Each row is a point on a landscape with many valleys, with its height.
A ball rolls from a point to the lowest of its 2 nearest points, and stops where none of them is lower. Distance is the straight distance between rows; heights are no part of it.
K164 (h 182): [-1 10 31 -5 27 21 10 41 -42 4 -1 -24 11 -3 7 4 12 1 19 -24 -28 7 -17 -43 -13 24 13 -33 13 -25 -17 -7]
K704 (h 337): [12 -8 -9 4 -16 15 -13 -24 46 4 15 32 -2 16 10 -51 28 -5 -31 8 -8 16 5 1 -5 5 -17 23 -8 3 -7 10]
K472 (h 73): [14 4 41 18 18 17 -17 31 -15 5 -10 21 10 -9 3 1 21 36 26 -35 4 -15 -34 3 0 -7 20 -38 32 -28 -17 4]
K25 (h 260): [14 13 -15 -9 -10 13 -6 44 14 24 -20 -8 5 7 0 -45 13 -15 6 -9 11 -7 18 -17 -14 -14 -13 14 -14 1 -23 21]
K891 (h 149): [-16 -18 -10 8 -45 -15 12 -29 13 -11 13 -3 -22 16 -16 9 -17 -28 -42 31 -11 6 3 -6 4 22 -4 22 -30 12 28 -15]
K555 (h 475): [5 33 -11 4 -32 -28 -7 -16 16 7 27 26 8 6 34 -17 -5 19 -26 -1 -17 15 1 9 6 11 -7 31 -18 6 -11 -11]
K699 (h 137): [-11 -20 3 24 -11 30 -10 -25 44 -2 -36 -11 -22 7 -5 -30 25 -26 -5 21 -19 -13 21 4 -22 -10 -22 5 -20 -1 7 12]
K797 (h 173): [-9 17 -3 -35 -13 -4 24 28 -23 -8 11 -26 14 11 9 2 -35 -16 -11 6 -1 13 11 -50 -15 33 -3 -7 2 -6 10 -30]
K189 (h 167): [-4 21 23 8 13 22 15 3 -18 5 18 -18 2 -2 0 -54 -8 5 26 -15 -5 -2 -10 -15 -12 20 8 -52 -25 -19 -15 -15]
K416 (h 303): [8 -16 -14 5 -36 -2 5 -22 39 10 22 41 -3 12 -16 -36 6 -19 -48 9 18 17 11 7 1 10 -4 8 -18 15 6 8]
K845 (h 292): [4 13 16 9 -33 17 5 13 16 9 4 16 -6 17 25 -39 32 -23 -26 10 -30 -2 6 -20 -1 28 -13 26 -7 -18 -36 -1]
K697 (h 141): [19 16 0 -20 15 20 -8 24 20 -2 -21 -8 22 -13 30 5 12 14 -6 -16 -18 11 16 -26 -23 -5 -16 29 41 21 -23 17]
K433 (h 76): [-12 24 4 -9 -46 -34 11 0 -30 -10 0 -18 1 -5 20 30 -24 7 -23 18 -16 -15 7 -14 7 10 -1 36 -3 -4 -4 -36]
K936 (h 712): [-11 11 17 41 -34 -14 48 12 -20 19 10 -5 -14 0 -28 -12 -15 -49 14 14 16 -17 6 45 4 -1 9 10 -41 21 -36 -6]
K498 (h 164): [-8 -16 32 3 -5 3 10 25 -56 2 -12 -15 -4 -11 7 4 1 5 -29 17 12 -39 0 -1 16 9 34 12 -15 -23 -14 -8]
K988 (h 358): [-2 -37 10 -17 -20 -22 -7 16 -46 -1 30 17 -16 12 -8 10 -2 3 -43 36 37 -39 -26 17 32 -5 19 20 -10 -16 12 -14]
K257 (h 117): [-17 -28 -1 4 -12 -13 9 -24 -18 -1 35 8 -13 8 -17 28 -4 -12 -43 32 -9 7 -5 1 17 25 12 9 -17 0 29 -13]
K842 (h 313): [-12 1 0 -20 3 25 -4 4 25 -20 -27 -19 -7 24 12 -28 -6 -25 17 22 -8 -4 13 -29 -35 5 -35 -3 5 -8 4 -11]
K516 (h 423): [-6 -6 -4 34 -43 -32 23 9 -31 22 23 -11 -30 -3 -20 19 3 -36 -19 20 -17 -18 -13 26 28 -4 5 30 -57 13 -13 10]
K480 (h 252): [5 1 5 -15 16 -11 -16 34 -25 3 2 -5 13 5 -19 39 8 7 28 -13 26 -12 -17 -1 18 -25 2 -13 37 -14 3 7]
K95 (h 756): [-7 22 8 9 -42 12 -2 -21 37 -19 -45 11 -8 -3 26 -44 2 2 0 10 5 -14 26 7 -22 10 -15 12 -9 -2 -11 -26]
K615 (h 738): [-15 18 6 8 -20 9 -14 -27 5 -1 2 -12 -22 15 10 -25 -16 20 32 19 -10 -32 -4 14 1 -9 -11 4 -24 -17 -1 -28]
K864 (h 269): [-1 -4 -2 14 30 -18 -19 24 -55 10 3 -8 5 7 -24 65 20 -9 33 -24 17 1 -32 12 37 -17 20 -15 33 -26 -1 -2]
K979 (h 274): [31 9 -17 -49 22 13 -16 24 31 -18 12 1 10 1 17 6 -16 1 3 7 19 2 -7 -17 -11 -16 -33 47 51 21 -8 20]
K617 (h 177): [-5 -15 -18 18 -7 4 -12 -26 45 9 -27 33 -7 3 5 -31 28 -40 5 25 -15 2 7 27 -30 -20 -32 17 -23 -5 -18 28]
K631 (h 217): [17 20 -10 17 2 1 -4 -4 28 14 36 47 22 7 17 -49 31 -11 0 -22 -2 36 -21 14 -12 12 -4 -30 -16 -4 -27 7]
K8 (h 441): [20 53 -11 -19 -22 -22 -22 38 1 11 -11 24 18 6 54 -12 5 17 16 -20 -8 2 -8 -4 -6 -13 -6 35 23 -2 -45 -2]
K297 (h 380): [1 -25 6 1 -34 -20 8 8 -29 7 15 3 -22 -4 -11 -4 3 -1 -59 25 8 -26 -3 14 27 1 16 32 -30 -2 7 2]
K882 (h 366): [4 9 -17 -7 3 4 -14 -7 37 2 -10 14 7 4 19 -26 5 3 -3 7 -5 10 7 0 -19 -10 -25 20 -3 11 -4 8]
K268 (h 296): [-20 -46 23 0 53 6 18 -36 -34 -30 9 1 0 -14 -7 21 6 15 -18 12 -3 16 -13 0 12 41 30 -50 1 -15 22 -11]
K432 (h 322): [-7 2 22 -1 16 -8 -3 15 -48 -1 36 16 3 3 -9 -14 -28 21 16 -5 34 -15 -38 10 21 8 33 -33 -7 -31 4 -12]
K685 (h 219): [11 -20 -6 30 30 13 -8 8 35 28 -36 1 4 -11 -12 24 41 -17 3 -24 -15 11 15 13 -16 -28 -16 -6 2 17 -9 53]
K327 (h 237): [2 16 -27 -20 14 -17 -2 -1 18 -13 -19 -15 16 -8 0 36 -22 4 23 -2 3 13 17 -11 -9 -27 -24 13 20 20 11 10]
K567 (h 243): [-23 -46 22 -3 -21 9 7 -28 2 -25 -2 10 -20 14 -1 49 5 -27 -28 36 -10 -10 -1 4 -4 30 1 -7 30 -8 24 -27]
K652 (h 514): [-6 23 12 5 4 -5 3 -29 8 -14 3 7 13 -13 30 16 1 19 -7 -3 -32 20 -1 -3 -14 22 -9 -16 9 -1 -1 -22]
K513 (h 295): [-16 15 -13 -20 19 3 -7 -7 12 -11 -11 -17 2 16 7 -14 -19 -2 49 6 1 4 3 -16 -21 -5 -30 -21 -9 -10 9 -11]
K136 (h 155): [-13 14 -34 -29 7 -34 29 13 -35 -13 -8 -38 22 -14 -20 41 -41 5 18 -14 -5 28 27 -45 11 -6 14 11 3 16 6 -5]
K86 (h 275): [-3 -6 6 22 35 4 -8 -36 2 7 -18 -21 3 -28 -6 44 11 38 15 -18 -26 -1 20 12 9 -21 7 -13 9 4 14 14]
K481 (h 405): [-26 7 -9 12 3 -25 5 -62 -13 -13 10 -3 -1 -15 -5 27 -27 31 19 4 -5 7 8 14 21 6 15 -16 -16 3 29 -30]
K651 (h 373): [5 -18 20 15 -55 -2 2 -21 9 8 23 55 -24 12 13 -10 33 -9 -40 28 -12 -25 -9 21 20 27 3 27 0 -11 -23 -17]
K120 (h 664): [9 21 2 -2 -27 -4 12 30 -25 19 -39 -7 16 -31 8 -9 -9 29 -10 -28 11 -16 32 -8 -5 -15 26 9 -4 3 -24 -4]
K847 (h 251): [7 -3 0 31 21 15 -10 0 13 29 -35 -21 4 -24 -6 14 18 26 9 -26 -20 -9 28 15 -6 -36 6 1 -5 15 -6 36]
K991 (h 304): [-9 1 17 30 -8 -13 -10 20 -34 22 -2 -8 -11 4 -2 58 32 -18 18 -4 -14 -27 -19 29 24 -11 0 3 5 -19 -18 3]
K709 (h 86): [-25 -24 -3 -7 11 -27 20 -30 -32 -17 26 12 -1 -3 -22 35 -22 -6 -10 24 21 17 -3 7 24 29 20 -19 -14 -9 28 -18]
K274 (h 103): [24 19 -19 -14 26 15 -13 -2 23 -8 -24 -22 16 -32 39 12 -2 22 10 -11 -36 2 13 -4 -17 -31 -13 61 29 24 -26 29]
K124 (h 107): [-4 -17 -8 7 6 40 -23 -26 32 -4 -21 -39 -19 14 1 -52 19 -4 -6 13 -35 -5 22 -17 -15 -8 -11 27 -19 5 25 11]
K348 (h 110): [-21 -21 -12 -21 32 -23 24 -27 -37 -30 23 -10 5 -11 -11 28 -16 21 -15 11 -2 45 3 -22 24 42 27 -16 -2 1 35 -15]
K239 (h 98): [8 0 -18 -6 11 -2 -10 -35 24 -31 -21 -39 -6 -15 12 53 -7 22 -3 6 -41 -1 16 -10 6 -21 -12 62 30 34 24 8]
K945 (h 338): [14 -6 -38 -18 47 -2 -31 0 19 8 22 12 10 19 -19 7 6 -9 53 -11 31 9 -19 13 7 -36 -24 -6 14 11 15 24]
K121 (h 228): [13 2 2 9 1 25 7 27 1 30 -17 -5 6 -17 -14 -49 12 12 -9 -23 20 -7 30 -5 -5 -7 12 -14 -15 -2 -12 21]
K758 (h 105): [10 9 37 1 24 6 -10 23 -49 1 7 7 22 -22 11 -4 3 48 -2 -25 6 -9 -19 -3 8 -1 40 -23 21 -26 -10 3]
K832 (h 216): [7 -1 -28 31 5 -8 -19 -19 48 21 -26 48 1 -13 16 -30 27 -10 16 -7 -5 11 11 52 -19 -34 -7 1 -23 7 -24 34]
K913 (h 241): [31 2 -19 -24 31 13 -8 42 20 4 14 -16 22 -7 0 38 7 -16 4 -11 5 16 1 -20 0 -13 -22 27 45 26 -7 39]
K885 (h 256): [28 6 -28 -11 -2 32 -10 1 31 9 -28 -15 -6 -15 4 -70 -5 32 -11 -30 0 -4 38 -10 -9 -29 7 58 -9 31 -8 28]
K421 (h 468): [13 50 -14 5 -33 -34 -20 34 -5 20 19 14 5 18 58 -5 10 -2 7 -14 -25 7 -23 10 8 1 1 31 -8 -6 -46 -10]
K245 (h 108): [9 9 22 30 16 25 -23 16 12 15 1 27 -1 5 9 -31 32 13 45 -27 -2 -6 -32 14 -12 -9 1 -49 3 -27 -26 13]
K134 (h 517): [9 14 1 -2 41 3 -7 21 -34 9 52 5 16 6 -9 -16 1 18 24 -35 -3 29 -42 -25 11 20 20 -44 4 -10 4 8]
K265 (h 314): [4 8 -40 -8 28 -4 -1 33 -1 25 9 -22 18 5 -25 -7 -2 -32 30 -21 21 28 5 -17 -3 -11 -11 -16 -21 13 8 25]
K828 (h 181): [-6 37 -47 -25 12 -41 13 23 -10 0 3 -24 35 -3 2 32 -32 -18 31 -21 -6 42 11 -31 -4 -9 -11 5 -3 20 -3 4]
K987 (h 725): [-29 5 -12 24 -2 -21 13 -33 1 7 18 3 -17 20 -7 33 -16 -37 68 14 -3 -13 -17 43 12 -6 -13 -12 -29 0 -11 -24]
K61 (h 552): [-11 32 -11 23 -19 -35 16 -10 11 4 -16 -3 18 -19 21 34 -16 -6 1 -6 -20 17 14 13 -12 -3 -5 -2 -21 14 -19 -5]
K575 (h 361): [-11 -22 -10 12 -25 -23 16 1 -1 8 -13 1 -13 -1 -36 44 -15 -27 -4 12 20 -14 5 16 8 -16 -8 0 -16 10 14 4]
K751 (h 159): [10 -23 8 0 7 13 -6 -9 22 3 -2 2 -4 -13 -11 20 14 21 -27 4 0 -1 12 8 2 -12 3 10 24 18 21 18]
K922 (h 362): [4 -33 6 8 -2 18 -9 20 17 27 -2 18 -7 12 -26 14 39 -25 -8 7 13 -13 -2 12 1 -10 -9 -17 13 -3 2 18]
K998 (h 567): [1 20 -25 25 -4 -36 14 -13 17 14 -13 4 15 -19 3 43 -7 2 -9 -19 -29 35 5 10 -5 -23 1 6 -24 32 -3 35]
K754 (h 240): [-4 -44 31 -8 12 12 16 31 -15 -16 -39 -11 4 -15 10 26 15 2 -60 14 15 -9 23 -5 -11 6 32 -6 46 -2 1 12]
K417 (h 703): [-4 17 2 32 -44 1 32 19 -14 30 4 -16 -16 -4 -13 -45 -8 -33 -4 2 -7 -13 19 12 4 2 11 18 -59 9 -38 6]
K759 (h 284): [-9 9 -12 27 11 -13 -25 22 -28 26 -4 -24 -14 22 -12 55 28 -30 53 -20 4 -10 -27 21 26 -31 -3 -14 10 -22 -13 -1]
K217 (h 133): [-16 11 -18 -39 17 -22 23 -12 -38 -33 12 -26 17 -10 -6 27 -29 28 16 -1 -10 34 18 -39 18 23 13 -2 8 -3 20 -24]
K700 (h 530): [8 36 -7 11 14 -18 -15 23 -30 9 43 18 17 13 3 -6 -3 4 29 -32 21 29 -51 8 13 2 19 -39 8 -15 -9 -7]
K479 (h 294): [-18 2 -6 -28 33 -9 27 4 -30 -21 -3 -20 6 -2 -19 17 -21 10 51 -14 18 20 4 -23 11 21 2 -53 3 -15 8 -21]
K999 (h 148): [2 13 48 15 -6 31 11 49 -25 5 -1 -2 -1 7 9 -36 9 -2 18 -16 -18 -17 -22 -28 -14 27 13 -21 5 -31 -40 -11]
K902 (h 443): [-8 9 14 5 -12 -32 17 -19 -10 -15 -8 28 23 -24 3 41 -19 7 -11 -4 35 0 1 27 2 2 8 -32 13 -7 1 -21]
K186 (h 323): [-16 -36 18 8 18 17 -2 -22 -5 -4 -19 -17 -17 -4 -21 25 6 14 5 10 1 -23 14 7 6 -1 8 -27 10 -15 31 -4]
K834 (h 321): [8 2 -21 -41 40 10 -29 -3 19 -15 17 10 4 19 -5 -17 -18 22 52 5 29 -1 -19 -5 -5 -29 -28 -3 20 1 19 10]
K344 (h 560): [6 22 13 1 -28 -5 -22 11 -5 16 34 22 -8 24 11 -36 -5 30 9 -6 -3 -18 -28 4 14 1 6 11 -8 -22 -16 -13]
K935 (h 596): [5 -2 0 7 -19 -34 29 13 -19 -6 -43 0 17 -33 -20 44 -33 6 -43 -15 17 12 15 -1 0 -21 28 9 -9 27 4 27]
K840 (h 308): [-16 14 2 -6 10 -12 12 7 -35 -1 26 2 0 7 -17 2 -28 -1 42 -2 28 1 -19 0 16 18 6 -43 -9 -20 4 -23]
K879 (h 253): [-6 17 23 5 -24 21 20 30 -8 12 6 -16 -2 16 16 -17 16 -39 -5 8 -32 2 4 -33 -16 30 -13 2 -13 -14 -32 -7]
K9 (h 176): [9 22 -20 19 5 -5 -13 -1 34 17 -4 45 18 -6 27 -58 29 -15 20 -17 10 21 -2 34 -22 -11 -7 -22 -17 -4 -35 21]
K852 (h 392): [7 29 -14 -22 -16 -7 -22 21 20 7 7 26 3 29 30 -44 -4 -7 9 10 5 -2 -13 -3 -15 -10 -28 27 -4 -13 -22 1]
K972 (h 345): [-13 -2 24 -4 -31 -4 7 -30 -12 -24 13 21 -10 -1 0 -12 -29 13 -24 21 24 -18 -6 17 4 26 12 0 -4 -12 17 -43]
K894 (h 463): [2 -4 -9 15 -2 -6 -10 40 -33 22 44 4 0 26 -15 26 27 -53 -17 3 1 21 -35 -8 19 23 0 -2 -4 -5 -4 7]
K276 (h 356): [7 -7 -41 9 36 -4 -32 -8 24 26 23 13 7 13 -8 -16 17 -23 32 0 -1 19 -16 26 -7 -33 -21 0 -20 8 6 36]
K316 (h 135): [7 -3 27 -3 6 2 -8 35 -66 18 2 -5 10 -15 13 -21 5 33 -24 -17 10 -28 -8 -2 20 -5 47 9 -8 -27 -21 -1]
K442 (h 75): [15 -12 -22 -2 1 24 -30 -24 41 2 -3 -8 -25 16 7 -79 18 9 -13 7 -21 -1 15 0 -5 -24 -17 59 -18 6 9 32]
K232 (h 199): [27 -24 4 -4 -15 8 -1 17 8 16 -15 3 -15 -21 -12 -4 18 31 -52 -5 4 -13 24 2 14 -12 19 44 15 24 2 30]
K782 (h 218): [13 -28 -7 -19 61 23 -18 -22 15 -13 21 13 -2 8 -20 28 15 23 51 -14 7 9 -23 -5 13 -12 -9 -30 46 1 19 15]
K428 (h 482): [1 -16 21 1 7 -1 10 48 -47 9 28 5 5 17 -11 9 15 -42 -36 7 17 9 -26 -10 9 32 22 -13 3 -19 -5 1]
K470 (h 768): [5 19 -18 0 -38 -5 -7 -9 44 -11 -59 11 -7 -10 11 -33 -9 28 -6 -7 20 -16 32 11 -12 -18 -7 35 -4 20 2 -2]
K779 (h 341): [-19 -25 20 24 -15 2 15 -23 -1 0 -22 -4 -19 -8 -20 25 -7 -11 -8 18 7 -28 13 27 1 0 3 -14 -13 -5 13 -9]
K707 (h 719): [-23 5 4 40 -17 -25 34 -5 -13 15 -1 -18 -21 5 -30 32 -18 -53 41 6 9 -24 -1 47 11 -11 -7 1 -35 12 -17 -10]
K441 (h 192): [4 -1 15 -12 10 30 -4 6 6 -3 15 -5 -1 13 -9 -56 -6 15 10 -5 17 -7 -4 -19 -10 11 0 -36 -7 -16 13 -5]
K111 (h 68): [-14 -9 34 -8 -18 3 -12 -3 -23 -9 2 -11 -29 20 -2 33 -3 9 20 26 -12 -49 -17 -5 16 1 -8 9 12 -28 4 -30]
K351 (h 444): [1 37 1 17 -45 -28 7 18 3 17 6 30 -1 1 33 2 17 -13 -16 2 -15 -1 -1 15 11 16 -3 26 -7 0 -43 -9]
K508 (h 496): [-3 24 -6 -8 -5 -13 -10 -29 4 -6 32 3 5 11 23 -2 -16 29 -2 3 -20 16 -5 -7 4 9 -6 14 -2 3 15 -16]
K665 (h 535): [-12 29 11 19 -19 -6 27 -6 5 0 -6 3 12 -11 21 -2 -8 -14 -2 1 -9 10 12 4 -18 22 -11 -18 -18 -1 -25 -20]
K975 (h 215): [-7 3 1 -9 -21 3 19 23 -19 10 9 -32 -1 14 3 2 -7 -28 -28 12 -31 7 14 -46 -8 26 -6 13 -19 3 -2 -8]
K744 (h 404): [-5 -12 -5 23 -34 -18 15 4 -16 13 -6 -14 -22 -9 -17 20 4 -10 -46 14 -29 -4 6 -5 12 -1 7 27 -40 15 1 19]
K648 (h 34): [-8 0 15 -25 -20 -16 -10 -3 -30 -19 17 -12 -15 14 12 31 -10 25 -14 23 -20 -22 -14 -22 16 12 0 30 19 -18 17 -27]
K568 (h 417): [14 44 -14 -31 -3 -16 -28 22 3 4 22 8 14 21 47 -34 -20 26 22 -13 -17 1 -21 -15 -11 -19 -12 35 7 -6 -25 -5]
K58 (h 609): [18 1 -4 -18 0 -33 16 32 -22 -4 -11 7 34 -30 -15 28 -25 9 -42 -12 40 15 11 -1 6 -15 28 10 17 20 6 18]
K692 (h 328): [-1 -8 6 17 5 2 -25 1 3 23 -4 15 -2 3 0 42 38 -7 20 -6 -15 -14 -14 23 6 -19 -16 -3 14 -7 -7 11]
K938 (h 180): [24 -2 0 5 33 26 -13 24 35 12 -34 2 13 -15 23 11 42 -9 -1 -12 -24 7 17 1 -25 -17 -24 15 29 13 -25 39]
K803 (h 464): [-5 14 2 26 -38 -40 13 1 -5 11 -13 38 9 -24 -5 42 -7 -9 -10 -4 35 -9 2 49 11 -11 6 -8 -5 5 -17 -9]
K892 (h 234): [3 -6 3 -7 49 12 -19 8 -11 7 10 -7 4 5 -23 18 8 27 55 -22 14 -5 -16 -4 16 -18 1 -35 25 -11 15 14]
K209 (h 691): [-2 4 9 28 -27 6 35 4 -13 16 -6 -9 -1 -21 -15 -55 -18 -1 -34 -6 15 -6 28 8 3 11 32 -5 -50 1 -13 4]
K300 (h 245): [-8 -21 4 -5 24 35 1 -42 42 -27 -3 -9 -13 8 -5 -45 17 -15 3 5 -6 13 -1 -11 -23 23 -18 -57 -2 -1 25 -17]
K208 (h 335): [9 -13 -35 11 30 -11 -4 16 14 24 -3 -8 8 2 -38 28 6 -20 18 -24 18 22 3 7 6 -29 -11 -12 -11 23 18 45]
K660 (h 230): [25 -15 -18 -6 -13 17 -9 17 8 24 -13 -23 -17 -10 -20 -34 4 28 -21 -15 -6 -20 25 -10 13 -34 10 43 -18 28 7 34]
K920 (h 272): [-7 -40 14 -11 32 2 28 5 -21 -30 -45 -36 14 -31 -4 37 -12 5 -40 -2 11 10 27 -13 -11 8 32 -26 34 7 21 10]
K59 (h 140): [4 9 -6 10 32 13 -24 -13 26 8 -3 30 7 7 15 -43 18 -10 51 -13 8 8 -30 35 -28 -19 -17 -49 -11 -14 -19 12]
K393 (h 411): [5 6 24 19 -48 -20 15 15 -14 11 -3 47 -11 -12 19 7 26 -1 -41 13 1 -23 1 24 22 25 17 29 2 -5 -32 -12]
K776 (h 646): [19 28 14 -25 -15 -4 7 39 -13 9 -14 13 26 -13 16 -20 -9 29 -12 -23 24 -5 15 -13 -7 4 13 1 24 -4 -24 -11]
K243 (h 96): [-19 -23 49 6 -7 25 12 8 -16 -13 1 -5 -32 22 -14 8 -8 -19 30 27 -4 -41 -23 -6 -3 20 -4 -20 17 -31 -5 -25]
K743 (h 198): [-4 -15 36 0 -5 5 13 17 -28 -10 -9 4 3 -4 15 16 10 7 -42 16 -1 -11 4 -10 -2 24 20 -3 17 -19 -6 -11]
K605 (h 501): [4 -6 16 -7 24 8 1 22 -40 10 44 1 6 10 -7 -1 7 2 -15 -5 -8 19 -28 -24 11 29 21 -14 0 -14 9 5]
K73 (h 747): [-19 24 26 15 -33 21 8 -29 18 -21 -20 -10 -16 10 17 -29 -16 -11 24 22 -6 -26 10 11 -21 14 -18 -1 -13 -9 -12 -43]
K455 (h 279): [-14 14 -21 -34 32 -1 16 -20 5 -33 -10 -22 4 2 -6 -14 -22 8 43 -7 8 25 9 -31 -11 23 -23 -47 -2 4 18 -26]
K693 (h 278): [21 4 -11 -4 8 32 -11 -16 38 1 -10 -14 2 -8 2 -66 2 31 -23 -18 1 12 31 -5 -9 -6 6 18 -6 21 14 15]
K747 (h 183): [-8 -35 -2 -5 -27 9 3 -27 23 -21 3 -6 -14 6 -17 -14 -7 -10 -55 23 6 10 12 -2 -5 15 16 4 3 17 48 -9]
K734 (h 293): [-21 -43 14 -9 39 11 29 -22 -21 -34 -25 -36 -5 -19 -10 15 -2 1 -20 5 -5 17 21 -17 -2 34 27 -49 12 -3 33 -11]
K523 (h 442): [-1 1 -21 17 -28 -35 5 34 -37 28 41 -7 -13 13 -19 33 13 -43 -26 11 -2 4 -24 5 26 0 1 24 -33 6 -6 6]
K379 (h 290): [15 20 -33 -27 14 0 -5 45 14 16 -2 -12 28 9 3 -32 -13 -25 18 -14 18 21 12 -23 -27 -14 -24 -2 -10 14 -10 17]
K5 (h 125): [-5 26 14 -19 -44 -14 28 26 -20 -10 -2 -3 7 2 15 -3 -31 -16 -30 15 16 -10 8 -21 -10 28 -3 10 -3 -8 -16 -34]
K917 (h 109): [24 -5 -36 -8 10 14 -29 -45 52 -20 -9 9 -10 -10 21 -56 -7 11 -18 4 -18 14 6 25 -12 -23 -15 78 0 25 10 27]
K235 (h 679): [0 -5 8 7 -27 3 23 21 -29 10 -39 -15 0 -32 -9 -30 -24 11 -39 -12 20 -18 34 -7 -4 -4 39 12 -33 5 -9 1]
K89 (h 324): [-1 14 10 -17 -38 4 3 -24 11 -29 -5 9 3 0 7 -42 -33 27 -26 1 33 0 12 3 -6 20 10 -7 1 -2 24 -48]
K423 (h 265): [-17 -9 -15 -25 48 24 8 -35 18 -35 -9 -23 -11 11 -1 -34 4 2 45 -2 -22 26 -5 -26 -18 31 -28 -53 -11 -9 15 -21]
K449 (h 545): [5 30 9 20 -16 -20 -25 17 -18 14 41 30 0 20 19 1 1 20 24 -16 -5 -4 -53 17 18 -4 21 -5 5 -22 -19 -15]
K418 (h 731): [-20 8 19 23 -7 13 5 -30 -3 1 23 2 -28 23 -7 -7 -12 -16 57 19 -11 -31 -20 26 3 4 -10 -22 -22 -16 -13 -27]
K66 (h 582): [11 24 -23 3 -20 -46 17 -4 -5 2 -10 -2 17 -27 -5 55 -26 18 -30 -17 -16 23 10 -4 10 -28 14 25 -4 34 3 22]
K543 (h 214): [-2 -9 26 -3 8 24 -4 37 -18 14 -13 -29 -7 10 -1 22 20 -11 16 -2 -20 -18 3 -27 -6 4 -4 -10 18 -21 -9 7]
K549 (h 212): [-15 -29 -2 -10 -24 3 -3 -35 29 -35 -29 -3 -14 8 -10 29 -9 -11 -25 22 4 -1 11 4 -9 15 -4 -1 27 13 51 -28]
K408 (h 300): [-4 -34 34 16 29 15 -10 -23 -5 6 -20 4 -5 -17 -9 55 28 27 3 -4 -10 -22 0 22 10 -11 6 -20 35 -15 14 5]
K130 (h 301): [16 -6 -13 -40 12 1 -16 12 28 -8 17 14 7 15 -6 3 -10 1 7 10 32 3 -3 -11 -9 -15 -25 6 32 12 19 7]
K154 (h 139): [21 -14 -12 -8 12 35 -30 -45 56 -20 -7 8 -12 -3 18 -27 11 24 -12 5 -6 -5 2 16 -5 -14 -14 52 25 24 22 11]
K223 (h 170): [16 -26 -15 -27 36 40 -27 -36 51 -35 8 -3 -10 5 13 4 1 0 4 21 -9 9 -7 -2 -13 -7 -23 33 48 23 29 14]
K749 (h 302): [8 8 -8 -12 -17 12 -1 -26 32 -29 -13 -11 9 -5 -3 -54 -24 19 -28 -11 17 15 24 -4 -14 10 4 -3 -4 23 37 -15]
K654 (h 196): [3 -30 -2 -27 42 26 -16 -36 28 -24 17 6 -9 18 -7 19 9 16 19 12 -12 12 -12 -13 0 9 -18 -11 45 7 29 -1]
K383 (h 273): [-24 -56 32 8 14 17 9 -36 -26 -26 5 3 -19 6 -2 25 2 -9 -29 36 -4 -16 -10 7 7 33 29 -23 12 -20 24 -22]
K602 (h 376): [-7 -9 -27 14 7 -9 -23 -37 22 19 22 12 -10 11 -13 -2 3 2 19 9 -6 -4 -6 27 7 -28 -14 8 -32 8 14 11]
K51 (h 209): [10 17 -35 -20 25 -21 -3 41 0 7 -8 -21 25 6 -3 45 -2 -30 21 -15 -1 28 2 -27 -7 -17 -26 15 18 19 -7 22]
K410 (h 336): [-11 -22 -5 -14 2 24 -17 -9 28 -2 8 7 -16 38 -4 -19 13 -34 18 33 -5 -8 -9 -14 -16 0 -38 -6 -7 -18 11 0]
K146 (h 220): [2 -24 14 -10 7 33 -2 -25 31 -12 19 25 -10 19 -15 -48 3 -5 13 8 21 -4 -19 -4 -18 14 -13 -59 3 -13 13 -14]
K659 (h 360): [-12 -47 -2 0 5 21 -1 -18 25 8 6 6 -18 25 -27 15 20 -39 3 25 2 -9 2 -3 -9 1 -21 -24 4 -1 23 6]
K15 (h 421): [-11 5 0 -1 -2 -31 20 -45 -1 -26 -13 0 18 -29 -3 35 -28 24 -22 0 10 22 16 5 -4 9 13 -17 7 10 31 -23]
K807 (h 197): [8 16 9 26 14 21 16 19 -9 29 6 -8 15 -19 -9 -52 15 -5 3 -30 11 10 8 8 -7 12 18 -55 -30 -5 -22 11]
K19 (h 334): [8 4 9 23 -51 -1 7 -5 18 17 8 44 -31 10 18 -36 51 -18 -33 13 -25 -16 11 2 27 21 -3 43 -10 -10 -41 1]
K580 (h 120): [-9 -3 56 13 3 28 16 15 -36 -12 -1 -9 -18 6 1 -20 -14 7 24 6 -9 -33 -23 -18 -6 26 18 -25 2 -35 -17 -22]
K450 (h 71): [14 15 -7 -18 28 11 -19 -17 6 -16 6 -33 8 -19 31 43 3 32 13 -2 -49 -5 2 -20 7 -21 -13 55 43 16 -9 9]
K622 (h 144): [-6 15 44 18 8 15 26 9 -52 -1 12 -11 6 -17 8 -32 -18 9 13 -10 4 -14 -15 5 -3 27 34 -37 -18 -23 -29 -23]
K890 (h 339): [-2 -2 5 -14 -1 -23 -8 18 -54 10 40 4 2 8 -11 -6 -19 25 -18 10 29 -20 -25 4 36 -3 27 9 -13 -23 12 -9]
K668 (h 393): [-19 2 -26 13 8 -20 -9 -32 1 8 -4 -20 -11 -3 -19 26 -17 22 35 0 -3 -4 8 13 20 -30 1 -8 -26 7 23 1]
K926 (h 126): [22 -16 -17 2 20 8 -6 -15 27 -5 -8 -16 -6 -23 -17 48 -2 15 -12 -5 -18 6 10 -4 12 -30 -6 38 22 36 15 41]
K93 (h 627): [19 16 12 -19 6 -10 15 34 -10 -4 -10 11 41 -25 9 13 -5 14 -32 -23 32 18 11 -7 -9 6 14 -18 37 13 -11 2]
K854 (h 354): [-3 -20 -31 6 2 -33 4 18 1 14 -5 7 2 10 -45 59 2 -43 7 -8 27 15 -4 7 11 -20 -15 -9 -2 15 17 24]
K159 (h 259): [3 -1 1 8 -14 0 12 -20 16 12 35 43 11 -3 -7 -31 9 -12 -21 -3 16 15 -6 18 -4 18 5 -32 -18 0 -4 -6]
K99 (h 270): [-3 -10 -18 -26 20 11 -10 -41 50 -50 -28 -13 5 4 9 -5 -14 -1 10 9 5 19 11 -3 -26 6 -24 -2 29 26 49 -17]
K328 (h 255): [-3 6 -24 -23 -1 -7 -11 -28 41 -38 -39 -18 2 -1 1 11 -33 8 11 8 9 2 19 -1 -18 -24 -24 27 19 26 32 -9]

For each start below, name the point where the ball stops.
K902 -> K709
K803 -> K450
K89 -> K450
K73 -> K648
K692 -> K442
K652 -> K648
K421 -> K9
